Each row is a point on a landscape with many valleys, with its height.
From any point a ball rolls to the lowest of the 2 points nearest to it. It stops when none of these is lower. Distance is the straight distance between rows; heights are no part of it.
pirot h=79.6: [ 78 124 145 216  95 162 154 153 121 118 141 133 102 113 134  78 103 166
 161 122 163]
lozam h=27.8: [185 126 129  85 155 125  80  94 161 148  95 115 113 140 146 137 192 123
 114 105 122]
pobu h=56.4: [118 136 115 129 179 157 142 149 126 116 114 119 142  90 126 113 165 155
 152 143 119]
ragi h=75.3: [114 129 150  52 120 155 132 151 106 116 179 120 100 119 125 190 120 145
 132 156 110]
fik h=58.8: [149 125 116 210 130 106 119  93 144 136 117 128 136 110 103  81 126 157
 121  82 148]
vuz h=64.2: [ 85 163 135 184 112 122 135 124 149 166 100 122 151 112 140  95 131 125
 154 139 137]
ped h=85.5: [105 117 134 146 102 130 170 149 111  89 182 106 103 164  75 124  96 175
 162 109 151]
Pero h=58.3: [121 108 136 197 163 124 105 171 122  96  69 186  76 134 152  44 160 138
 113 127 136]
lik h=41.3: [130 148 144  96 166 132 101 107 127 111  97 150 111 105 162  83 193 173
 108 175 122]
Rotu h=5.1: [188 103 143 133 110  82  81 113 147 139 159 133 138 148  76 120 121 112
 111  82 141]
daf h=76.8: [103 120 127 173 111 160 120 187  99 110 148  88 123 133 103 173  87 111
 112 157 145]
liviz h=46.6: [172 123 140 181  91 135 154  83 149 145  51 102 112 152 178 137 129 114
 128 104 132]
lub h=69.3: [162 134 121 105 132 119 135 143 127 136 120  95 126 121 137 182 125  83
  75 134  97]
sek h=58.1: [115 161 121  45 102 105 142 124 130 135 152 147 148 127 173 155 130  88
 124 132 116]
monu h=77.7: [147 129  77  88 177 129  99 149 141 148 155 143 122 110  94 120 149 133
 129 109 124]
madod h=74.6: [150 116  63 101 195 105 142 124 146 132 136 136  81  94 124 135 165 128
  98 116 120]
los h=60.9: [ 98 162 146 107  99 113 150 123 156  79 143 152  91 111 171 158 134 136
 144 147 139]
Ziza h=51.3: [121 135 144 169 105 120  78 111 157 115 148 183 112 135 112 106  96 118
 166 110 152]
nuv h=61.8: [118 159  98 193 111 113 109 113 165 163 105 136 118 101 137  66 143 140
 148  96 152]
Rukop h=68.3: [135 120  80  46 174  98 167 100 111 163 160 151 101 106 130 161 145 104
  77 141  52]
fug h=59.5: [122 117 112 163 164 178 141 163 112 124 126 141 130 111 118 101 149 184
 181 125 153]
Lutat h=44.4: [157 122 159 189  63 102  80 129 124  97 162 143 107 139 112 124  79 134
  97  99 145]
Sesuv h=47.8: [ 92 152 170  95 167 127 113 105 136 104 100 148 156 124 136  75 169 178
 145 166  97]
toma h=74.9: [135 128 149 125 114 162  84 177 121 107 145 128 119 132 130 185 110 105
 119 142 133]
Zepuz h=55.5: [102 131 165 143 166 137 101 143 138 117  71 193  89 144 168  39 166 148
 143 164 132]
vezi h=82.0: [ 77  98 163 237  77 151 141 166  63  98 141 118 131 146  85  91  95 153
 121 120 161]
Gofu h=30.9: [108 131 110  22 198 143 107 128  94 150 145 135 148 112 150 108 191 120
 104 147 100]
Niraz h=40.8: [132 135 166 157  62 116 113 148 143 101 157 133 119 140 118 154  68 117
 125 133 151]
vivil h=87.6: [139 131 127 139 144 111 151 136 127  78 156 165 106 120  99 106 141 177
 145 122 139]
dusor h=66.8: [ 83 146 151 153 136 149 116 114 141 148 104  90 195 112 151 130 133 125
 155 152 119]
gaf h=33.3: [123 131 112 130 122  88 109 141 135 169 135  75 158 132  88 155  69  83
 121 124 112]
bemil h=83.8: [141 133 110  65 164 148 142 120 128  88 142 174  96 110 128 120 167 190
 146 169 115]
dise h=20.7: [179  97 136 141  91  97  67 123 145 160 147 105 157 153  83 163  72  72
 117 104 151]
seke h=84.4: [ 89  88 153 191  98 171 161 142  94  80 181 114 109 166  68 107 119 183
 163  87 156]
lugir h=63.6: [126 129  98  30 130 129 143 104 127 144 166 168 132 115 131 180 125 107
 115 129  86]
tamel h=48.1: [114 159  84  75 162 116 139 124 123 170 138  91 141  93 135 140 157 108
  99 135 104]
nepi h=54.3: [111 133 147 173 106 118 112 122 165 123 108 198 120 133 154  90 121 107
 159 112 135]
kure h=80.9: [ 91 101 136 249  69 145 149 138  98 133 133 125 146 130 114  74  81 139
 145 126 166]
sanug h=25.3: [ 98 142 170  93 176 162  49  69 137 120  66 113 175 145 182 105 196 124
  87 119  92]
Bemu h=67.5: [162 118 102 178 127 142 109 119 139 160  98  93 169 139 115 183  94 104
 125 117 146]
kav h=78.3: [ 90 122 139 199 109 152 140 161 123 107 140 108 114 125 121 150 114 137
 158 142 155]
Sovo h=48.2: [113 166  68  83 130  95 144 105 132 195 135  63 131 106 125 144 109  96
  93 125 100]
mir h=86.7: [ 78 146 150 147  96 126 168 135 113 114 167 105 105 146  96  83 124 178
 186 120 152]
muli h=69.2: [ 66 139 148 152 116 141 142 144 125 154 126  92 203 146 126 144 103  95
 164 165 139]
fuded h=45.2: [174 117 114 117 133 138 125  97 142 203  94  84 186 157 135 129 133  82
 130 111 143]
vom h=30.1: [150 142  84 151  98  95 145 106 140 147 141 122 142 120  91 114  73 141
 140 111 150]
Nuluk h=64.7: [152 110  85 178 131 169 108 168 104 145 138 119 158 117 105 154 102 129
 122 112 155]
mas h=88.8: [145 110 149 176 143 119 146 103 103  56 152 174 119 115  68  89 132 186
 119 110 129]
Gem h=32.6: [ 86 149 153  79 192 162  68  90 106  74  83 135 152 137 183 125 186 125
  84 142 105]
Gesa h=44.9: [102 131 119  57 131  95 181 162 102 141 180 104 102 109 121 139 124 118
 110 135  98]
nefa h=52.9: [ 89 149 149 103 160 133 130 136 130 108 131 128 126 121 129 121 160 142
 151 155 102]
bege h=71.7: [ 46 125 173 130 127 165 138 139 142 131 139 136 182 164 143 137 122 105
 197 156 135]
gako h=73.9: [ 74 106 173 121 135 156 129 187 142 124 151 153 142 159 135 144 111  92
 185 140 137]
fer h=30.5: [131 153 153  92 175 163  38  66 136 126  54 101 115 155 180 123 204 122
  99 131 111]
vulag h=35.2: [154 142 154  97 167 141  64 115 138 136  86 128 120 129 165 105 200 154
  85 147 112]
bufo h=40.1: [124 141 162 183  44 139  95  97 161 140  81 134 121 138 186 137 110 101
 125 139 133]
pufud h=39.8: [185 105  97  88 116 115 134 115 133 195 103 102 166 166 115 150 100  66
 123  86 137]
Zusa h=39.6: [196  91  86  99 121  90 166 151  98 151 110 121 131 135 129 154  83  89
  90 107 117]
div h=53.2: [163 118 104 150 160 123 153  92 155 120  61 127 118 104 144 119 188 153
 120 124 130]
vogag h=51.7: [ 87 148 110  21 117 130 188 126 114 135 181 120 124 114 164 141 136 122
 138 125 121]
Sevu h=49.6: [175 147 104 162 117 120 145  83 157 149  70 105 150 129 149 139 135 146
 127 122 138]
ronil h=75.7: [ 98 124 141 141 136 173 127 182 147  97 138 179 130 142 148 125 126 110
 170 130 161]
fisag h=49.2: [130 107 127 114 119 141 153 164 109 126 171 145 139 142 102 167  69 102
 148 129 132]
kimit h=39.5: [148 102 105  83 142  72 198 164 110 144 153 131 110 104 108 121 130 122
  92 143 102]
neb h=52.7: [111 130 173 131 175 119 145 139 124 110  88 180 136 150 137  45 161 156
 155 165 120]
vuro h=40.5: [ 79 143 158  25 173 154 120 126 100 116 139 143 156 133 172  99 189 123
 112 162 101]
Rodol h=89.9: [134 133 150 192  35 111 131 132  89 106 140  98 120 132 124 101  61 171
 105 151 159]
pemab h=63.9: [110 163 124 113 105 102 173 139 136  86 156 108  62 117 134 159 121 160
 134 144 130]
Tido h=78.2: [124 152 118  69 119 162 123 106 129 114 157 123 120 100 112 173 120 170
 132 155 101]
kat h=47.6: [166 126 139 181  85 116  86  98 145  94 134 183  93 142 104 121 119 141
 118  89 147]
dopo h=71.6: [167 108  67  87 172 105 169 115 139 168 124 133  97 111 116 166 132  87
  96 107  81]
kamu h=40.4: [ 84 139  86  31 184 132 136 115 112 181 177 120 123  99 130 110 177 107
 114 139  82]
malep h=72.4: [149 122 149  69 145 146  96 160 117 120 153 147 116 115 137 183 127 124
  98 153  97]
Dabev h=41.2: [130 132  59 108 136  95 119 140 123 192 130  64 130 135 101 171  72  84
  94 140 108]
Zep h=69.7: [163 105 145 158 122 116 107 136 148 135  99  91 147 141 133 161 110  79
  97 126 129]
Tedat h=21.4: [179 126  85 133 108  63 150 103 143 145 136 122 136 137 100 133 100 103
 133  71 157]
tasur h=32.9: [204  96  81 109 101  90 141 115 112 165 124  98 133 172 108 168  67  62
 104  91 135]
rut h=45.1: [156 106 101 119 146 131 163 162  95 140 138 134 159 126 119 181  81  88
 122 112 116]
vinep h=88.9: [ 94 132 167 199  56 123 162  99 118 115 135 106 116 124 115 103  84 171
 152 154 125]
Gune h=31.9: [142 129 107 104 136  59 168 121 151 152 136 108 133 118 116 122 122 104
 105 116 127]
pesa h=87.8: [ 96 136 164 163  99 123 202 138 116 108 132  97 120 139 124  85 121 195
 171 160 133]
Riko h=62.4: [146 110  98 163 152 175 105 148 119 111 126 154 133 117 102 138 130 126
 150 113 152]
Bopat h=41.1: [ 42 143 163  42 193 168  71 134  96  98 115 135 157 141 177 118 184 119
 120 156 114]
lakur h=86.1: [169 114 110 114 166 116 147 129 118  80 125 190  95 125 136  99 173 159
 136 140 151]
Zun h=18.9: [192 110 129 118 119 121 104 103 151 136 113 142 114 137 125 136 140 121
 124  97 135]
Vobev h=83.2: [ 84  85 184 204 107 171 133 147  75  58 165 145 128 147  72  95 116 166
 124 113 147]
gakur h=55.8: [183 103 110 179 154 118 149 110 135 122  96 141 123 111 102 103 168 158
 121  98 140]
Gisuz h=81.0: [148 135 104  69 136 126 163 115 117 137 152 135 126  97 115 137 139 183
 150 138 121]
Vipo h=50.3: [188 111  95 129 156 142  76 125 148 203 104  89 141 134 108 145 145  85
 127  81 130]
duvas h=43.5: [172 138 173 154  62 143 126  87 156 134  70 123 145 146 189 162 104 124
 132 132 119]
vofer h=66.7: [123 148 117 104 113 110 155 146 124 101 132  72 102 100 142 179 109 130
  96 150 110]
sunis h=36.4: [105 141 183 169  63 126  82 126 143 121 128 149 129 132 151 137 108  97
 141 153 122]
sig h=57.0: [131 139 134 143 112 106 137 127 175 108 105 163 120 120 174 132 135 111
 145 116 152]

For each start below, name the point where the ball stops.
ped | malep
lub | sunis
vivil | malep
nuv | sunis
dopo | Tedat

Call two points neighbours if one is among the 2 nearest of the other. Go from one point of each pair to the other, from neighbour to neighbour, staying as low as possible. Name the highest point that can't be avoided.
Gofu and Rotu | Bopat
tasur and malep | toma
sunis and Rotu | Zep
sanug and Rotu | vulag
